Points on a hilly landscape, in no order, each with its height.
A ball rolls from a point to the lowest of its 2 nearest points, and stops where none of them is lower. Distance is the straight distance between rows; heights are no part of it.
gada: [119  87 126  99 105  79  99 140  79  92 119 108 115 131 116 101  89 121
  95  99 101 113 101 104 113 109 120 141 104]  (h 691)
labaz: [ 95 117 108 112 111  77  89 113  87  85  88 133  98 116 128 118  69 107
 136 105  99 117 114 127 124  90 128 124  98]  (h 716)
gof: [ 66 122  84 110 116 128  98  59 105 117  78  90  84  81 101  70 113  74
 100 112 115 107 101  99 100  86 119  74  80]  (h 519)
katak: [113  89 127  93  93 120  86 114  94 106 100 117 111  61 107 126 111  77
 106  98 114  83  95  95  94  98 115  85 101]  (h 752)
lufep: [119 112  83 121 101 121  94  82  62 119 103  99  91 103  63  99  96 104
 104 107  94  80  95  62 110  96  75  75  89]  (h 509)
vov: [136  95 105  91  93 132  78  88  83 113  84 118 125  77  76 126  87  87
 122 101  93  60 100  94 124 104  97  79  79]  (h 661)
Bas: [ 89  90 101  93 108 121 103 103 107  92 119  91 115  79  83  92 107  63
  91  94 113  67 109  72  96 110 114  98 106]  (h 724)
Nagit: [110 112  94 108  76 103  94  88  97 103  81 124  90  79 101 117  89 101
 124 105  85  96 100 115 109  80  99  75  97]  (h 627)
Sabo: [ 93  85 128  88 113 100  98 133 105 107  94 100 104  80 133 129 118  95
 101  99 124 124  87 109  75 111  93 101 111]  (h 384)
paga: [ 85 128  99 134  99 115 100  93  65 115  90 108  83  89 101 107  96  89
 120 121 111 113  84  76 107  80  96  73  95]  (h 413)
fimi: [ 85 101 124 105 130 100  91 124 107  86  95 111  99  97 119 118  98  83
 131  93 115 124 101 114 105  95 118 112 106]  (h 339)
fepa: [ 88 130  65 121 130  99 102  62 108  99  81  87  71 133 103  64  98  98
  82  97  94 124 116 115  91  92 109  95  94]  (h 421)
teb: [107 122  94 131  86  99  87 102  64  98  96 124 106 115  91 119  68 106
 122 113  84  94 103  91 140  86 102  94  86]  (h 491)
fibok: [111 102  96 104  64  99 100  90  94 112  72 119  92  80 110 121  94 123
 115 112  82 107  91 111  94  80  76  73  89]  (h 592)
zovuz: [116 100 100  98  90 125  94  84  98 108 102 100 100  77  78 102 105  85
 109 101 103  71 103  86 108  97 103  82 100]  (h 450)
dofum: [ 90 107  69 104  81  76 111  61 107 117  82  84  83 129  96  75 102 147
  75 109  80 116  86  97  81  86  74  94  97]  (h 511)
mirud: [101  74 103  87  85 103 127 110 100 119 106  81 104  87 112 108 114 123
  84 113 105 119  61  98  71 118  73  99 116]  (h 383)
reruf: [105 109 103 119  90 108 114 107  73 122 101  94  81  94 101 109 104 116
 105 110 102 110  83  82  91  87  87  82 103]  (h 283)
Pako: [ 68 122  88 124 118 102 106  87  91 112  87  80  72 113 107  81 104  94
 107 103 111 123  87  85  89  85 107  80 100]  (h 574)
mot: [ 57 112 101 115 131 118  87  82 102  90 103  95  92 131  91  55 100  72
 104 101  97  96 124 109 138  94 138 109  80]  (h 569)
segu: [ 75 115  86  74 118  89 106  78 149  86  89  68  99  93 115 103 108  73
  89  83 114 105 113 109  78 107  88  97 106]  (h 244)
zavel: [ 98 115 107 131 118  78 104 129  70  94 112 122  91 131 117  99  86 118
 123 115 115 134 101  90 107  92 104 137 108]  (h 667)
Dilok: [ 93  99 125 122 118 117  89 124  69 113 105 120  97  82 113 121 101  97
 130 111 127 119  87  82 104  91 125 100  96]  (h 220)
nosu: [ 91 134  63 120 116  84 104  62 110 103  78  86  74 139 111  69 100 116
  77  94  85 127 108 109  84  93  96  98  96]  (h 449)
minu: [140  71 111  70  58 100  84 107  93 103 105 129 124  79 100 119 110 124
  71  99 101  91  84 119 103 115  79  93  94]  (h 715)
zag: [114  71 118  77  96  72  95 139  98  83 120 111 121 125 120 107 103 116
  79  90 107 119  96 134 101 136  93 133 110]  (h 695)
Bugol: [ 90 124  74 129 106 101 106  76  85 121  94  80  72 119  95  73 106 106
  85 108  99 110  95  80  90  86 103  86  96]  (h 532)
fara: [ 98  81 110  76  88  98 107 115 118 118  94  94 118  68 128 125 124  96
  88 106 116 112  69 108  58 119  81  93 114]  (h 423)
dib: [100 106  90  83  83 108 114  63 118 131 102  69 106  74  86  89 113 107
  74 108 115  90  89  58  70 106  89  83 100]  (h 372)
butan: [ 70 102 103  82 119 101  87 100 139  78  84  96 100  82 110 111 109  61
 118  83 110  99 115 127 103 103 104  94 106]  (h 312)
guk: [ 96 117  72 139 129 112 101  74  95 108 101  87  73 128  82  49 104  92
  68 105  98 105 112  83  99  94 126 105  89]  (h 379)
Nuzu: [ 96 119 102 125  93 120  97  95  76 114  92 114  91  83  95 116  95  89
 128 116 102  98  91  86 111  84 100  79  94]  (h 397)
zifaz: [ 96 100 109  82  89 110  81  92 124  92  71 129 108  61 103 119 100  66
 121 100  95  84 106 134 115  91 122  88 101]  (h 680)
piduv: [ 98  96 116 135 124  94 112 139  74 103 129  87  88 139  92  81 102 112
 109 105 111 125  91  75  95  96 104 129 114]  (h 260)
Nak: [ 63 128  88 125 114 118  99  69  90 116  80  91  76 100 100  78 109  82
 105 117 113 113  98  92 105  78 113  71  88]  (h 541)
nabod: [117  98  95  90  85 107 105  80 110  99 109  96 104  81  72  89 101  94
  89  94  93  67 116  79 103 105  93  91  99]  (h 405)
Vuvi: [102 108  64 109  65  91 111  63  96 120  91  89  87 116  80  88  93 151
  74 113  77 109  82  90  85  73  58  84  86]  (h 534)
kapup: [ 69  98 108  90 104 123  88  82 121  89  89 104 104  78  88  89 105  56
 118 101 100  74 114 119 132  97 130  97  94]  (h 694)
veb: [ 87 112  99 119  99 123 113  86  87 130  97  76  79  87  94  98 114 101
 108 116 120 105  73  64  77  80  98  75  97]  (h 512)
Guli: [ 99 101  83  85  63  80 113  78 127 103  70  97  94  90 105  99  99 132
 102 102  81 101  92 122  85  85  72  88 104]  (h 508)
Nifa: [ 80 104 114  87 102 119  82  94 114  93  81 121 106  67 100 111 101  63
 130 100  94  87 110 126 126  94 129  95  94]  (h 687)
ludo: [ 89 126  97 125 111  69  96 111  87  80  92 124  90 134 116 105  63 111
 136 107  93 126 115 128 129  87 117 132 102]  (h 704)
Pitu: [112  95 100  92  98 115 103  89  99  87 124  88 111 109  67  70  87  86
  77  93  90  49 118  63 108 114 103 111  99]  (h 747)
dum: [ 87 113 116 119 107 117  86 107  62 107  93 135 103  84 115 130  79  82
 138 124 111 109  91  94 129  87 130 104  82]  (h 426)
tozun: [ 89  70  93  70  96  93 121 116 122 113 113  90 125  77 126 125 122  85
  79  99 120 110  75 105  61 134  74 102 110]  (h 444)
dizoz: [103 117  78 139 119 108  93  83  76 106 117  87  71 141  71  58  99  93
  70 105  91  89 108  67 102  92 117 106  89]  (h 350)
lobu: [107 104 103 113  96 100  96 114  75  89 100 105 113 117  94 105  71 104
 114 101  78  83 110 100 136  90 135 117  86]  (h 535)
pizod: [131  95 103 100  98 141  83  92  76 120  88 110 117  70  73 125  97  85
 124 104 103  69  93  78 110 105  92  70  87]  (h 681)
fesaf: [ 89  76  95  85 109  94 115 126 121  86 127 105 133  97 110  99 110  69
  83  83 104  70 114  92  84 126  98 117 111]  (h 126)
von: [ 95 106 107 110 135  90 101 121 117  73 124  65  82 160  96  81 101  88
  93  87 107 125 120  97  97 103  92 129 109]  (h 202)
vuk: [ 80 115 103 125 104 123 110 102  79 122  98  87  80  82 103 103 112  92
 121 116 123 117  75  72  90  80 105  77  98]  (h 473)
Sof: [ 69 115  94  93 109 129  95  66 120 114  76  95  89  67  92  80 115  66
 115 106 114  91 106 105 103  90 119  73  92]  (h 496)
maz: [106 110 110 105  83 103  86  96  90 103  77 138  96  71 109 125  90  90
 130 107  96 101  99 117 114  84 111  83  95]  (h 651)
feguz: [117 101 124  86  85  75  70 108  67 110  85 153  98  80 131 129  93 116
 121 109 113 112  97 115 101  92 112  96  88]  (h 757)
taf: [107  79 113  81  98 105  97 128 107 106 108 113 122  74 119 121 121  86
  90  89 113  91  95 101  83 116 102 101 115]  (h 736)
Fam: [ 78 113  96 100 102 117 111  69 106 130  86  69  92  91 106  95 116 105
 101 115 120 108  67  64  62  82  94  82 102]  (h 497)
Nupi: [121  83 103  91  56 102 108  91  95 119  70 113 105  76 109 123  98 134
  99 117  86 114  71 113  80  86  67  79  88]  (h 562)
Reluf: [ 85 124  68 110  90  75 108  58 110 110  70  84  78 134 111  76  95 133
  85 104  80 119  99 108  78  83  79  94  94]  (h 487)
Ranas: [ 88 125 106 134 123  83 107 127  68 100 107 117  82 118 119 105  87 118
 125 122 125 138  96  89  92  90  99 122 111]  (h 648)
zab: [126  88  82 105  72 102 116  90  90 117 111  89  97  99  72  92 101 138
  80 110  87  92  84  90  94 100  60  91  93]  (h 717)
Ratop: [ 92 106 105 107 106  98 111 109 103 108  92  91  84 100 109 102 104 104
 114 101 104 112  94 101  91  98 100  91 117]  (h 360)
pav: [102 117  67  96  84  98 110  38 122 135  85  83  94 107  92  69 102 130
  62 104  87 106  92  76  77  91  88  91  88]  (h 442)
Vupu: [104  80 108 107 108 125 120 116  93 107 135  79 106  83  84  93 119  89
  77 105 117  77  93  52  81 114  91  99 112]  (h 197)
Vugur: [ 88  84 115  77 110 100 104 124 121 114  89  86 114  71 132 133 125  87
  97 103 127 120  78 101  64 110  87  91 113]  (h 401)
Gevo: [ 82 113  87 108 129  94  90  83 115  71 100  91  91 146  86  58  91  80
  90  84  88  93 134 113 120  98 131 122  98]  (h 587)
sefir: [143  60  97  72  57 107  98 105  96  98 115 120 126  83  84 109 107 125
  65  99  95  88  82 117 100 126  69  95  89]  (h 719)
mok: [117  80 113  77  89 105  88 121 106 107 107 119 131  66 111 128 121  75
  90  93 112  76  97 104  87 114 112  94 103]  (h 741)
Vulo: [108 108  72  87  83  85 110  52 128 119  91  75  97  99  85  74 103 130
  60  98  91  97 105  86  80 101  88  93  96]  (h 411)
dirit: [ 82 106 123 120 110 131  92 107  72 104 103 115 103  85 100 113  93  73
 133 115 113  99  94  84 130  87 134  96  79]  (h 466)
Fulin: [103 108 123 101 127  81 102 126 113  80 108  95  84 130 122 116  94 103
 114  91 104 138 112 123  95 106  90 128 112]  (h 295)
tozup: [ 87 112 104  95 135  90  97 109 128  65 118  68  86 147 105  89 105  79
  94  87 108 120 129 113  96 104  93 117 108]  (h 232)
Pugem: [112  98  74  98  80  74 111  86 115  95 102  93  88 116  82  78  96 139
  80  93  76 100 113 119 101  93  73 101 108]  (h 335)
veper: [109  94  68 100  54  93 116  78 102 111  89  99  96 107  82  99  89 154
  82 115  76 109  82 102  91  77  52  83  83]  (h 544)
pazu: [112 103  92  93  83 109  86  82 104  86  92 114 108 101  77 100  79  91
 114  94  70  65 118 111 139  90 116  94  90]  (h 615)
Fofan: [107  86 104  83 100  92  99 115 116  82 106 111 122  93 108 113 107  84
  90  80  92  75 113 113 102 113 112 114 112]  (h 128)
gavap: [109 111  81 126 109 105  96  80  82  94 115  91  79 142  65  62  92  98
  82 103  83  81 112  73 115  91 114 109  88]  (h 329)
vari: [140  91 101  84  88 123  77  90  87  97  86 112 136  94  79 124  76 102
 111  91  75  52 108  96 135 102  98  89  77]  (h 644)
dap: [120 103  99 111  98 128  95  87  78 111 109  92  97  94  67 103  97  93
 111 102  96  75 100  71 108  93  89  78  94]  (h 486)
fep: [ 92 127  94 132 111  67 101 117  84  86  99 120  86 138 108  98  73 114
 122 107  97 128 108 108 120  89 108 125 113]  (h 688)
num: [ 88  98  97  80  89  98 121  79 126 120  88  72 106  87 110 103 112 108
  97 106 110 106  78  89  64 101  80  92 117]  (h 467)
pabu: [ 83  86 123  86 116 113  81 122 113  85  97 116 128  70 113 122 103  54
 112  89 112  90 103 117 114 104 140 108  99]  (h 341)
fanu: [117  78 130  85 104  74  97 137  91  87 117 107 120 130 116 106  93 119
  88  89  96 114 102 123 114 120 110 138 105]  (h 693)
Pazit: [106 102  88 100  96  69 113  98 117  88  99  87  84 128 100  86  98 134
  89  91  74 116 105 131  96 108  75 112 113]  (h 357)
pini: [ 83 114  76  66 107  76 109  69 156  92  86  78 104  90 103  85 104  78
  80  80 105  93 124 116  85 121  90  99 109]  (h 182)
Bebub: [ 92  98  94  78 107  82 116 110 138  85 112  81 103 107 124 119 114  86
  89  87 104 107 105 127  79 124  69 111 116]  (h 316)
saton: [ 99 111  93 107  92  81 101 100 108  94  91 111  87 108 103  98  95 113
 116  91  79 103 109 124 106  91  98 102 110]  (h 243)
Lubil: [106 125  62 116  97 105 105  41 103 130  82  85  79 108  90  73  99 116
  70 109  90 101  99  77  87  87  99  86  77]  (h 476)
zetud: [127  61 115  75  74 102  99 123  77 103 125 111 121  82 103 111 123 114
  69 103 118 102  72 105  87 129  88 100 105]  (h 725)
tomi: [ 93  96 121 131 129 104 106 136  76  95 125  89  97 121  93  92  98 100
 117 107 115 118  98  73 101  88 118 122 106]  (h 285)
Fodi: [119  91  78  86  73  84 114  70 120 106 111  80  97  94  72  75 102 129
  61  97  90  86 111  88  93 110  70  97  99]  (h 378)
lir: [ 87  90 126  84 117 111  71 125  89  94  92 120 118  75 121 123  92  72
 120  99 115 100  96 114 121  93 148 111  86]  (h 356)
kaz: [ 92  97 120 127 123 116 103 128  69 105 117 105  97 101 102 108  99  93
 121 107 123 114  90  73 105  87 127 108 100]  (h 277)
bis: [ 65 117  91  75 124  96  93  79 149  78  84  74  93  86 115 103 110  59
 103  85 115 111 118 125  89 106  94  91  99]  (h 284)
guro: [130  79 106  70  64  78  79 111 111  93  90 135 117  86 109 116  96 120
  90  87  79  84 106 139 116 101  97 100  96]  (h 708)
birut: [ 90 110 113 113 131  88 112 126 102  90 114  77  79 135 109 101  99 105
 109  95 111 134 104 103  90 101  84 117 111]  (h 264)
felub: [102 107 105 114  96 102 107 109  84 110 100 104  83  96 102 102 102 113
 114 103  99 110  93  94 100  90  98  92 108]  (h 326)
rugos: [ 93  85 104  74 102  87 118 114 126  96 102  79 104 100 127 124 113 104
  88  98 107 123  83 121  72 126  65 105 119]  (h 346)
lis: [ 97 106 105 107  98 129  93  90  93 106  91 110  94  74  87 108 102  78
 124 108 105  83  94  96 117  91 115  78  97]  (h 447)
rop: [140  87 115  92  80  96  72 113  64 104 107 132 120 107 101 128  82 128
  99 100  90  88  97 101 129 102 102  99  72]  (h 786)
legul: [100  98  83 108  84  67 117 100 103  88  94 100  79 129 101  90  91 149
  96 104  75 130  97 133  98  95  67 108 106]  (h 374)
diga: [121 110  99 122  89 113  91  97  69 107 101 119 101  99  86 120  90 102
 121 107  86  90  98  88 125  87  93  83  89]  (h 451)
puf: [110  86 101  94  93 122 118 100  99 123 122  69 104  76  79  95 116  95
  80 111 114  76  93  51  77 115  82  87 106]  (h 258)
tasu: [ 69 131 103 131 109 100 106 102  74 108  83 113  77  84 117 111  92  95
 134 121 119 133  87  90  95  81  98  86 104]  (h 337)
sose: [ 95  83 111 113 121 122 110 119  94  94 133  76 103 110  81  79 115  83
  86 102 119  82  97  53  89 101 106 108 109]  (h 247)
nemaf: [102  95 108  88  97  98  93 109 115  89  92 114 109  90 103 112 102  88
 113  85  90  88 112 120 109 102 115 104 114]  (h 158)
busi: [ 95 109  76  80 111  79 110  69 144  93  98  77  98 106  99  72 105  96
  74  78  99  95 128 107  86 119  93 101 109]  (h 124)
veru: [ 96  99  85  92 111  89 108  83 124  94 121  77 104 105  83  60 107  89
  62  85 106  80 126  77  84 120 101 110 108]  (h 123)
makup: [124  88 132 103  97 110  88 122  63 119 106 124 105  81 117 128 103 107
 108 110 120 109  83  85  95 102 109  96  90]  (h 742)
Bal: [112  85 100  81  91  77 108 113 124  86 104 107 110 100 113 106 109 110
  86  85  91 100 105 139  94 126  79 112 120]  (h 700)
Kuzuv: [124 108  84 129  93 117 102  92  55 126 109  94  92 108  63 106  96 126
  96 111  92  90  85  62 104  97  56  83  87]  (h 528)
maru: [ 91  99  96  86 119  86 117 111 135  79 118  77 103 118 110 108 108  79
  88  81 107 102 120 115  87 120  77 112 113]  (h 287)
gapas: [101 116 108 109  99  71  81 107  88  89  77 144  99 100 132 125  73 116
 133 100  98 120 111 133 117  92 118 114  98]  (h 729)
vosu: [ 94 110  76  89 120  84 111  76 133  91 110  72  96 119  92  61 108  92
  61  83 105  95 133  93  83 122  99 108 108]  (h 52)
mal: [ 94 104  90  95  97 101  92  84 105  80 101 103  99 112  81  81  87  85
 108  92  77  71 123 112 132  92 128 105  96]  (h 603)
zed: [129  99  87  90  82 109  83  79 107  94  94 119 119  88  71 111  82  99
 111  90  74  58 119 104 133  93  97  88  87]  (h 629)
kes: [119 101 104 106  80 115 112  97  83 125  99  96  94  75  98 117 109 117
 106 109 102 101  79  85  88  94  76  82  98]  (h 211)
Zad: [ 64 105 112 115 128 115  91 107  96  82 107  87 100 123  89  75  91  69
 122 102  93  97 110 102 137  90 140 117  86]  (h 559)
mif: [148  88 103  94  82 103  76 115  62 107  96 121 129 118  86 126  71 129
 101  95  78  77 108  95 138  96  92  98  65]  (h 794)
Ver: [125  78  99  94  69  95 111 113  96 101 104 115 102  94 102 103 103 142
  85 101  86 105  88 119 101 102  77 100 107]  (h 705)
Rukab: [ 82 112 100  97  98 122  95  81 106 105  80 108  88  65  91  94 107  69
 125 111 102  92 104 109 110  86 114  73  99]  (h 475)
rizag: [ 84 102  97  99 121  98 108 106 119  99 103  74  90  97 108  97 111  98
 104  90 111 109  99 101  83 104  97  95 117]  (h 392)
novo: [ 93  85 129  93 131  97  83 138 100  86 102 110 116  97 128 126  99  85
 116  87 121 118 102 106 104 104 126 119 104]  (h 355)
peko: [130  93 127  97  90 124  80 106  63 125  95 127 112  73 104 136 104  97
 118 108 113  91  83  84 104 102 101  80  80]  (h 722)
vanu: [ 92 104 113 122 132  86 106 130  93  90 124  78  82 156  92  82 100 103
 106  99 113 130 108  91  95  98  95 134 114]  (h 233)
pode: [ 85  76  89  78 112  94 126 119 131 103 125  84 122  93 112 112 118  78
  83  94 119 101  98  97  65 138  68 106 110]  (h 465)
mib: [ 95  78 105  77 108  88 104 132 120  83 121 107 134 107 117 116 109  74
  82  78  99  80 110 115  91 132 100 123 112]  (h 103)
Buded: [133  96 117 105  95 137  88 102  67 128  94 113 111  73  86 129 105  97
 121 109 109  82  83  72 104 100  84  72  90]  (h 702)
tal: [107 123  63 127 102 105 102  59  89 122  97  86  73 121  82  65  99 113
  64 109  90 101 102  71  90  91  98  92  86]  (h 502)
Bigin: [137  60 103  82  67 101 101 117  76  89 131 113 121 101  90 101 108 124
  63  99 103  97  77 109 102 132  85 103 102]  (h 723)
zila: [ 87 119  81  95  89  68 107  77 124  87  68  95  80 116 112  96  91 125
 112  93  70 118 111 138  91  87  79  90 105]  (h 440)
nam: [ 70 111  91 113 148 116  86  85 113  79 103  86  91 132  85  50 104  70
  89  92 102 104 128 105 119  99 131 118  87]  (h 578)
zozi: [ 75 104 117 126 119 135  92 105  67 103 112 103  98  94  85  96  95  72
 129 113 111  99  92  72 127  82 127  95  82]  (h 489)
Tarag: [ 88 123  65 130 134 110 101  64 108 108  89  84  76 130  93  53 101  93
  72  99 101 115 115 102  97  98 121 103  92]  (h 400)
zal: [124  76  98  95  76  83 106 118 100  89 114 112 103 111  99  95 101 140
  80  93  83 114  89 130 103 114  83 111 113]  (h 701)
roteb: [ 74 123  91 125 125  92 111  99  91 107  97  73  70 122 107  88 106 106
 108 105 113 133  92  87  78  87  94  94 103]  (h 599)
Vomeg: [ 89 100 100  89 128  87 108 116 134  62 126  71  99 136 107  96 110  76
  84  79 106 107 126 111  93 115  85 122 112]  (h 261)
gov: [ 70 115 105 131 119 121  99  96  80  99 108  98  81 108  85  86 100  81
 118 111 113 110  97  85 117  85 124  93  92]  (h 515)
Kisis: [ 92 102 118 106 126  95 103 126 101  88 100 100  85 106 126 120  95 100
 126  95 113 131 103 115  96 101  99 107 111]  (h 319)
miv: [ 90  96 106  76  75 100 116  75 125 122  73  81 105  79 111 108 110 119
 106 109  96 103  76  98  63  92  78  89 110]  (h 498)
zubo: [ 74  93 106  86 117 108  84 112 132  77  93 107 116  78 108 117 107  54
 118  86 106  93 112 124 109 104 121 108 109]  (h 327)
Pazud: [118  83 105  70  81  76  85 114 122  84  91 124 117  90 116 117 104 110
  91  81  80  93 110 149 101 112  94 110 111]  (h 706)
Nim: [ 98  95 114 106 111 109  97 123  83  85 108  95 114 110 100 100  79  83
 114  99  93  88 103  95 130  92 142 120  91]  (h 545)
telam: [100  85  99  68  61  97 113  83 129 113  74  95 124  67 112 119 109 123
  94 111  92 103  65 110  64 100  70  89 108]  (h 525)
dom: [119  85  86  93  76  86 115  93 116  93 122  89 103 105  74  76 103 121
  71  94  83  81 110  98  99 117  76 108 112]  (h 359)
vumod: [ 95  95 105 114 118 109 105 113  94  88 123  79  92 123  76  68 105  92
  92  99 102  86 109  69 101  97 119 107 107]  (h 281)
Bifo: [ 91 116  80  87  89  80 102  72 128  98  71  90  86 102 109  91  97 113
 104  93  81 104 109 125  88  89  87  84 105]  (h 471)
vuni: [105 102  98 116 106 115 100  93  84  96 119  85  90 124  69  73  96  91
  97  97  91  72 108  70 110  93 117 107 101]  (h 305)
nor: [122  87  91  92  74  97 113  99 102 107 108  90 100  89  90  93 108 132
  81 106  88 100  86 104  91 105  74  93 106]  (h 710)
Zatab: [111  90  78  92  61  84 118  85 117 102  81  99  91  98  94  93  92 149
  90 105  75 109  87 117  93  85  61  86  99]  (h 529)
Non: [ 69  98 105  98 116 122  91  97 111  92  99  94  99  86  91  87 109  66
 111  94 108  89 111  98 115  99 123  96  99]  (h 703)
buso: [ 78 110 112 120 113 112  99 115  79 110  90 117  85  77 120 117  97  92
 134 112 122 125  87  91  96  86 114  86 100]  (h 282)
nalam: [110  87 107  95 101 128 101 105  95  89 124  92 124  82  77  98  97  71
  94  93 102  54 106  66 104 109 111 101 101]  (h 734)
goba: [104 115  75 108  87  75 101  84 111  91  97 101  81 117  87  80  94 120
  99  91  73  97 117 116 108  88  96  92 106]  (h 296)
busem: [ 93  91  87  86 103  89 120  97 126  86 133  95 120  96  78  66 101  76
  64  82 102  64 127  73  85 129  99 112 102]  (h 177)
Vuv: [ 81 123 106 131 122  85 110 119  81 103  97  95  73 119 115 102  98 107
 122 112 118 143  94  92  90  91  92 105 109]  (h 625)
keda: [ 91 113  87  98 106  91  92  82 114  73  99  95  95 129  83  68  90  87
 104  88  75  82 130 123 127  99 128 111 104]  (h 595)
dafud: [ 94 123  80 109  88  59 110  96 106  88  77 112  78 128 111  95  85 136
 107  97  70 128 109 134 105  84  72 100 104]  (h 403)
dov: [ 84 110  91  91  98 116 111  56 118 133  91  66  93  87  98  81 116 102
  81 109 115 102  83  61  67  91 101  86  97]  (h 443)
Teked: [117  81 100  75  55  99 112  86 111 113  82 107 114  69 110 117 111 130
  91 113  93 106  66 113  75 102  66  85  97]  (h 543)
Feku: [121  85 128  77  81  82  67 116  82 104  96 138 113  86 121 130  99 112
 103  96 104  98  97 122 107 102 116 105  93]  (h 772)
Maba: [ 74  92 118 102 127 117  95 128  95  76 103  88 111 108  99  89  87  74
 117  96 101  89 109  96 131  93 148 123  90]  (h 552)
navi: [ 89 101  98  90 106  98 117  94 125 114 100  67  95  94 102  92 115 101
  92  99 114 101  95  88  74 107  92  93 115]  (h 427)
pazo: [107 120  89 123  96 100  89 101  60  88 101 106 109 126  87 103  56  93
 115 114  74  85 107  90 151  90 118 107  75]  (h 520)
kapip: [114 101 115 119 111  83  98 133  67  98 116 114 105 129 113 102  81 121
 114 109 102 117  98  94 114  97 120 142  95]  (h 683)
reso: [103  89 105  85 102 126 101 101  93  79 121  85 120 100  72  81  83  73
  85  93  90  47 114  59 114 113 115 111  92]  (h 743)
neker: [ 81  88 110 101 120 121  97 121 110  83 116  86 115  89  93  93 110  69
 108  90 115  86 106  79 101 103 124 106 109]  (h 712)
ziz: [115  74 102  80  94  82 107 126 108  81 116 105 113 116 109 105 107 120
  79  89  93 112  96 132 101 134  79 126 121]  (h 697)
Vug: [ 91  84  91  87 108  89 114 114 125  83 130  94 122  99  90  83 109  79
  78  83 104  72 117  89  86 126  93 117 116]  (h 153)
kodap: [130  88 126  86  81  87  75 121  72 104 106 129 113 101 118 127  93 119
 101  96  98  96  97 108 121 102 117 109  83]  (h 778)
Tarom: [101  81 105  85  95  95 124 113 111 105 108  78 101 102 111 104 114 117
  83 100 105 119  77 110  75 124  73 108 123]  (h 366)
sala: [119  72 119  85  89  97  98 126  90 107 118 109 114  89 117 111 120 111
  81  99 113 104  80 106  91 120  96 104 113]  (h 730)
Tagat: [101  85 134  92 121  95  86 136  98 101 100 112 102  88 134 131 110 100
 110  95 130 123  91 111  86 108 107 109 113]  (h 371)
zurip: [106 101 119  96  98  75  79 114  83 100  81 143  95  88 135 129  86 111
 129 107 108 120 100 123 100  96 116 106  96]  (h 744)
fibo: [108 104 113  89  80 100  78  91 106  99  66 138 102  60 113 130  97  83
 123 106  91  95 100 137 109  85 118  81  98]  (h 668)
dutev: [108 103 109 103 102  87  93 113 100  87  98 115 101 107 106 110  94 103
 115  89  86 103 108 117 114  94 118 112 108]  (h 196)
sura: [112  91  91  89  86  93 117  91 118  93 118  96 107  92  82  85 106 105
  78  89  89  69 114  90  96 114  89 103 114]  (h 375)
sote: [ 96  99 126  99 113 109  80 119  73 100  92 127 111  83 122 124  81  86
 130 113 112 105  98 106 124  88 149 114  79]  (h 380)
zotu: [136  74 105  65  58  88  80 107 108  95  98 133 129  76 102 122 109 114
  81  94  88  82  99 133 104 113  85  97  96]  (h 711)

Where does a ball stop that starts at each point below?
katak | lis
Nupi | kes
zurip | lis
Guli | mib
dum | vosu
Bugol | dom
Pugem | mib
pode | von
Gevo | Nuzu
mirud | von
nalam | kes
nosu | Vupu
peko | Nuzu
mif | Nuzu

Call two points neighbours if one is among the 2 nearest of the other. Go from one point of each pair to the other, from neighbour to neighbour, staying as low as possible. Name the highest point that can't be avoided.
Nuzu and mib | Nak
Nuzu and von | paga
vosu and mib | busem
Vupu and lis | veb
von and dom | zovuz
Dilok and von | tomi

For each start below, name every point that the ball comes to, in order.
zab | veper Zatab Guli Bifo zila dafud legul Pazit Pugem goba saton dutev nemaf Fofan mib
fibok | Nupi Teked telam miv num navi rizag Ratop felub reruf kes
gov | zozi dirit dum sote lir pabu zubo butan bis segu pini busi vosu
zotu | guro Pazud Bal ziz zag fanu gada kapip zavel Ranas Vuv roteb Pako Nak gof Sof Rukab lis
reso | nalam Bas neker Non kapup Nifa zifaz fibo maz Nagit fibok Nupi Teked telam miv num navi rizag Ratop felub reruf kes
